Each row is a point on a landscape with many valleys, with its height.
From any point a ball rolls to the lowest of the 3 points nearest to it. It stops when none of these is lower. Distance is the straight distance between rows; heights are no part of it.
<848> h=201: [139 162 166  48 158  78 147 151 117 137 158 138 160 130 109 109 133 163
  55  91 180 136 100 139 130]
<631> h=82: [155 113 155  88  91 104 102 104 140  85 131 152 133  86 131 152 124 143
  96 117 106 173 131 112  89]
<822> h=243: [148 141 165 100 104 100 123  83 126 150 141 117 134 133 132 109 137 165
 126 117 168 132 113 122 115]
<65> h=244: [145 136 172 107 110  48  99  90 106 182 179 116 146 127 160 120 111 152
 157 103 169 125  55 101 127]
<974> h=458: [138  83 154 177  96  75 109  71 107 186 177 102 127 138 190 133  87 128
 178 133 141  46  54 123 112]
<83> h=575: [135  71 141 200 101 118 152  86 127 178 142 103 103 161 127 155 103 136
 171 139 112  72  85 117 112]
<1079> h=350: [104 168 178  94 159 122 152 136 126 139 129 137 137 163 109 115 161 148
  70 129 166 147 141 160 128]
<3> h=557: [102 137  74 165 158 185 146 164 144  74 102 140 127 113 112 131 131  79
 134 149 116 132 172 152 133]
<403> h=256: [138  98 147 131  92 117 116  77 129 123 129 127 112  92 116 132 107 153
 130 131 106 121 117 123 103]
<692> h=310: [103 164 124  92 149 163 115 164 113  53  80 168 123  74 107 127 147 121
 120 153 110 187 233 169 120]
<386> h=456: [108 109  79 117 163 182 114 211 110  64  92 167 120 132  98 102 173  73
 127 150 111 206 213 173 137]
<880> h=68: [139  97 161 110  92 108  80 105 131  97 141 153 129  65 115 161 102 138
 117 118 102 148 127 117  84]
<453> h=265: [ 99 148  96  83 137 161 120 162 135  43  88 159 120  51  84 138 126 126
 111 150  66 173 217 149 123]
<311> h=604: [146 108 141 148 140 138 145 124 139 180 126 114 129 190 150 133 136 118
 139 141 118  96 124 134 150]
<526> h=379: [131 121 171  79 122 111 135 115 142 125 128 137 120 117 124 125 143 137
  75 136 123 132 141 130 105]
<61> h=101: [108  92 153 131  84 102 101  83 125 103 168 157 136  84 137 161 103 140
 128 117 113 131 115 133 100]
<698> h=494: [153 111 162 127 125 102 127 114 132 190 131  97 122 167 155 128 138 156
 116 122 157  98  75 122 127]
<300> h=85: [157 113 166 103 105  71  64  88 128  96 180 179 134  73 133 175 126 133
 120 113 118 151 115 112  77]
<1015> h=438: [116 141 153  96 147 144 125 136 113 117  93 143 127 141 114 125 164 126
  94 147 131 178 181 140 140]
<312> h=585: [102 116 102 117 101 144 107 169 157  49  98 139 113  73  87 191 121 118
 135 155  42 164 141 103 132]
<419> h=520: [126  99 108 204 112 139 152 110 146 154 133  97 108 145 124 170 113 135
 160 142  94  64  92  96 125]
<446> h=349: [135 169 176 122 169 131 155 136 122 195 128  99 125 177 159 102 120 144
 102 104 178 134 108 135 159]
<721> h=512: [134 111 150 119 105 128 134 103 126 143 124 124 115 125 135 115 127 150
 131 130 122 119 137 124 120]
<179> h=307: [143 134 158  94  97  82 126 101 108 175 149 107 134 126 137 132 120 154
 151 106 182 124  78 108 124]
<462> h=318: [139 174 157  69 128  70 141 140 117 172 158 110 149 131 152  85 102 171
 115 107 189 112  75 121 137]
<791> h=552: [144 116  91 169 150 172 143 128 129 165 110 123 133 172 131 134 153  99
 145 120 119 113 143 132 142]
<451> h=430: [155  95 140 147  95 115 120  81 116 148 141 124 121 105 129 152 109 158
 150 115 113 131 107 102 133]
<416> h=495: [120 168 145  87 124  38  86  91 105 150 211 160 138  92 173 124 112 157
 141 106 177 103  72  98 129]
<226> h=462: [121 164 160  57 156 142 135 138  90 102 108 155 115 115 100 107 171 150
  81 129 145 196 195 136 151]
<699> h=146: [139 164 168  81 127  92 142 130 131 139 146 133 125 127 124 109 129 152
  76 112 171 115 102 150 118]
<977> h=572: [164  97 170 130 102 110 124  93 137 163 134 107 113 141 147 146 121 144
 150 131 134 101  99 106 123]
<844> h=539: [127  98  93 206 127 152 155 133 160 147 129 114 109 172 122 164 124 127
 162 146  92  88 118 109 125]
<164> h=368: [149 159 170  45 114 115 121 124 127 109 118 139 136 115  99 111 148 146
  78 115 142 172 146 128 113]
<320> h=535: [144 112  75 165 161 175 153 142 108 142  98 116 143 168 136 115 141  84
 168 121 121 144 170 126 161]
<758> h=267: [124 119 112 135 114 146 145 115 144 111 100 138 124 105 114 135 126 137
 131 130  75 110 154 123 100]
<78> h=515: [134 114 123 151 110 135 129 107 127 124 113 107 117 118 115 151 113 138
 168 133  90 121 129  98 128]
<654> h=550: [ 85 132  50 176 136 179 147 182 155  52 107 118 125 112 106 114 129  73
 154 130 123 153 174 152 138]
<237> h=427: [133 110 153 153 115 117 144 105 134 195 142 110 117 182 162 127 122 143
 142 133 139  68  98 135 116]
<900> h=460: [140  88 140 177 100 110 126  98 131 202 149  84 120 161 178 110  97 151
 179 129 133  47  99 121 135]
<910> h=117: [122 136  78 109 168 167 123 188 120  57  79 160 127  98 105 128 145  97
 129 128 104 206 212 151 143]
<242> h=489: [139  95 151 190  99  89 139  73 112 215 150  78 105 140 173 127  92 130
 195 123 148  60  77 115 128]
<1115> h=590: [132 115 122 104 143 156 125 164 121  73  82 162 119 110 102 158 134 125
 111 141  78 134 181 133 131]
<376> h=591: [ 94 111  34 174 150 186 130 188 144  69 100 123 124 120  69  84 147  65
 137 145 140 170 170 191 136]
<1047> h=418: [131 148 162 117 147 142 146 107 108 155 114 125 125 171 146  90 143 132
 116 130 166 130 141 138 143]
<203> h=176: [128 168 146  57 131  49 127 124  96 160 196 163 158 106 149  94 100 167
 116  82 176 112  60 119 115]
<713> h=405: [160 153 163 115 101  38  78  77 105 170 205 148 143 100 190 140 102 130
 175 113 156 111  73  95 133]
<948> h=398: [131 101 166 143 104  95 125  97 130 203 149 104 135 172 156 113 114 168
 142 126 159  57  51 128 121]
<273> h=461: [118 130 123 107 162 167 112 158 102 104  95 167 125 141 111 130 157 109
  94 141 107 154 179 156 127]
<289> h=354: [153 146 183  60 175  81 146 158  91 156 160 157 155 120 127  83  87 175
  58  70 186  94  85 157 138]
<423> h=606: [113 149  75 164 133 159 147 157 136  97 106 110 104 109 113 147 119 103
 147 130 101 136 159 110 145]
<76> h=635: [107 147  51 164 107 177 144 153 177  72 107 123 119  95 120 138 118 117
 155 145  92 125 153 105 137]
<369> h=341: [132 173 181  77 151 115 125 152 109 112 125 132 133 136  94 123 149 147
  79 114 171 176 161 138 141]
<1085> h=780: [ 96 129  46 188  95 175  82 147 193  74  88  82 106 116 137 161 141  82
 201 175  75 143 143  96 149]
<372> h=531: [122 110  85 151 158 168 150 138  94 142  95 124 134 169 119  73 154  84
 146 129 144 143 151 149 151]
<26> h=193: [106 117 118 127 108 148 127 141 144  77 106 137 120  71  84 175 121 129
 116 149  61 136 148 112 117]
<436> h=540: [ 93 135  56 161 150 178 149 160 122  86 100 142 136 139 118  95 140  70
 144 134 124 155 163 163 139]
<1068> h=516: [138 112 136 148 155 169 150 125 118 192 121 121 144 207 148 109 157 123
 119 133 140 111 123 149 156]
<644> h=278: [141 162 187  76 161 103 145 145 102 126 145 144 140 146  92 108 138 154
  56 104 161 153 122 157 136]
<812> h=662: [ 99 130  71 127 135 163 124 180 175  53  91 136 122 102 100 160 135  98
 132 155  67 149 174 128 133]
<1070> h=562: [124 118  75 193 125 165 151 159 165 134 116  84 115 161 113 172 142 109
 155 149  78 106 117  97 138]
<911> h=493: [127 139 162 161 152 111 157 113 140 209 142  89 130 190 166  96 130 155
 107 127 169  73  94 130 135]
<518> h=486: [ 90 125  97 164  85 146 115 128 145  76 117 104 107  78  98 168 108 129
 153 145  50 132 138  98 114]
<471> h=108: [148 112 161  95 100 139  90 125 141  72 103 147 127  77 103 143 121 137
 103 133  88 172 142 119 127]
<588> h=135: [129 148 160  84 109  80 118  96 127 148 170 137 147 114 133 106 125 174
 119 121 170 117  89 130  93]
<498> h=488: [139 146 158 122  97  56  83  72 107 160 186 150 141 109 170 148 108 135
 154 104 166 124 104 121 110]
<304> h=508: [123 136 129 141 153 167 149 137  89 145 127 138 130 174 143  89 148 117
 122 137 142 143 167 151 149]
<343> h=107: [142 121 166 112 100  60  86  66 129 109 202 164 140  80 146 157 106 124
 134 125 135 116 103 120  99]
<835> h=96: [135 129 157  75 104  65  79 101 138 116 191 160 136 109 139 151 116 145
 105 117 147 155  76 119  94]
<432> h=537: [147  77 131 169  99 121 125  94 125 162 138 107 104 137 128 168 108 125
 149 131  97  80  87 110 119]
<601> h=253: [143 142 165 107 141 136 145 108 115 177 125 107 128 171 145 108 138 157
 110 138 162 136 136 131 151]
<171> h=484: [144  96 122 165 127 137 141 115 127 174 133 110 112 155 143 142 123 142
 145 148 104  64  99 108 117]
<894> h=125: [147 151 169  61 125  77 120 124 114 127 160 137 143 122 128 118 121 154
 101 104 168 142  82 132  94]
<303> h=306: [147  77 175 163  99  77 102  76 121 166 165 120 135 124 167 171  83 121
 186 108 138  91  65 118 113]
<398> h=416: [124 133 144 126 150 150 144 139 133 119 120 150 135 152 118 109 164 122
  81 146 124 142 166 148 120]
<703> h=561: [ 94 124  97 163  95 158 138 109 154 106 113  99 101  99  90 163 109 133
 159 154  75 122 131  73 138]
<351> h=376: [155 105 170 145 104  76 100  99 119 181 147 104 135 154 179 131 111 150
 141 119 157  83  49 110 129]
<843> h=447: [131 145 160 117 128 125 140 103 118 132 111 132 129 138 128 106 138 149
 115 145 152 115 155 142 134]
<1100> h=532: [121 104 108 160 155 172 154 136 112 178 104 118 150 208 137  74 168  87
 129 114 148 125 110 140 157]
<252> h=580: [156  96  94 185 130 159 149 137 139 152 115 113 122 153 142 144 135 120
 144 142 103  97 118 105 121]
<53> h=527: [116 119  89 131 157 170 131 177 124  80 103 146 120 126 106 143 148  91
 120 152  97 146 186 165 123]
<973> h=658: [132 127  98 163 117 161 145 130 148 126  97 114 114 128 129 141 125 134
 148 144 104 115 148  94 148]
<691> h=581: [149 130  75 162 143 168 157 133 136 137  99 117 113 137 127 130 133  94
 149 133 107 118 151 110 154]
<131> h=221: [127 177 169  90 142  97 146 118 126 161 146 103 132 146 142  88 135 159
 101 102 177 115 115 134 139]
<645> h=457: [139 139 151 130 166 129 145 148 133 200 141 118 135 204 159 115 146 123
 105 131 154 111 111 130 157]
<972> h=592: [104 136  63 148 152 167 145 187 146  65  95 138 135 113 102 154 136  90
 122 148  94 131 174 132 135]
<7> h=500: [ 97 136 125 137 166 178 122 154  97 111 111 162 112 147 118  94 174 122
  87 129 147 148 182 168 130]
<1013> h=300: [118 139 107  97 108 152 101 141 132  55  90 145 122  52  86 144 115 129
 120 136  56 173 175 117 121]
<558> h=717: [ 88 144  45 158 110 169  94 172 219  53 106 109 115 109 114 161 125 108
 145 176  71 134 150 125 131]
<170> h=536: [114 114  40 188 154 187 157 183 152  95  78  81 125 144 107  96 137  58
 167 116 143 160 145 149 161]
<144> h=113: [130 153 158  57 115  66  95 118 114 135 184 146 153 109 136 115 122 172
  93 101 170 115  80 129  91]
<439> h=332: [103 146 107  86 152 174 119 170  95  78  90 171 120 119 118 121 172 109
 106 133 126 208 218 158 142]
<425> h=682: [ 84 121  58 146 166 176 133 197 144  50 108 147 140 108  81 138 137  75
 140 138 115 179 168 148 138]
<327> h=142: [116  95 139 130  88 129 119 110 144  89 131 139 120  57 105 171 100 137
 121 130  74 138 119 114  93]
<108> h=257: [148 174 157  68 143  71 146 127 102 156 172 124 158 108 137  85  89 180
  98  83 187  90  57 139 124]
<679> h=102: [140 156 168  83 109  66 115 108  93 178 166 121 144 115 162 125 103 168
 129  89 185 108  49  94 117]
<12> h=533: [121  98  49 186 152 174 148 165 114 128  95 113 151 163 113  97 153  41
 149 130 118 143 148 157 145]
<1042> h=556: [ 95 139  50 180 139 184 122 183 203  42  95  91 120 127 124 118 129  64
 168 141 133 171 159 134 163]
<1054> h=551: [132 127 100 158 161 161 150 113 112 132 117 139 142 137 134 104 145 111
 137 130 129 127 177 135 138]
<422> h=406: [153 154 174  89 153  70 150 131 109 196 148  99 139 149 152 103 119 159
 119  96 172 106  65 117 154]
<976> h=392: [142 130 160 108 128 142 122 122 148 111 102 148 133 125 101 140 139 130
  92 150 108 137 165 136 107]
<384> h=340: [142 102 167 137 102  60  92  87 120 183 162 123 135 138 186 134 104 142
 147 112 154 102  49 111 123]
<724> h=582: [129 157  74 161 148 178 162 125 131  98 109 144 121 123 115 118 121 108
 135 140 108 128 162 137 129]

For each start below, name the point where the ball stops.
<691> -> <601>
<972> -> <144>
<791> -> <601>
<977> -> <880>
<976> -> <144>
<226> -> <144>
<911> -> <679>
<311> -> <679>
<1100> -> <144>
<900> -> <679>
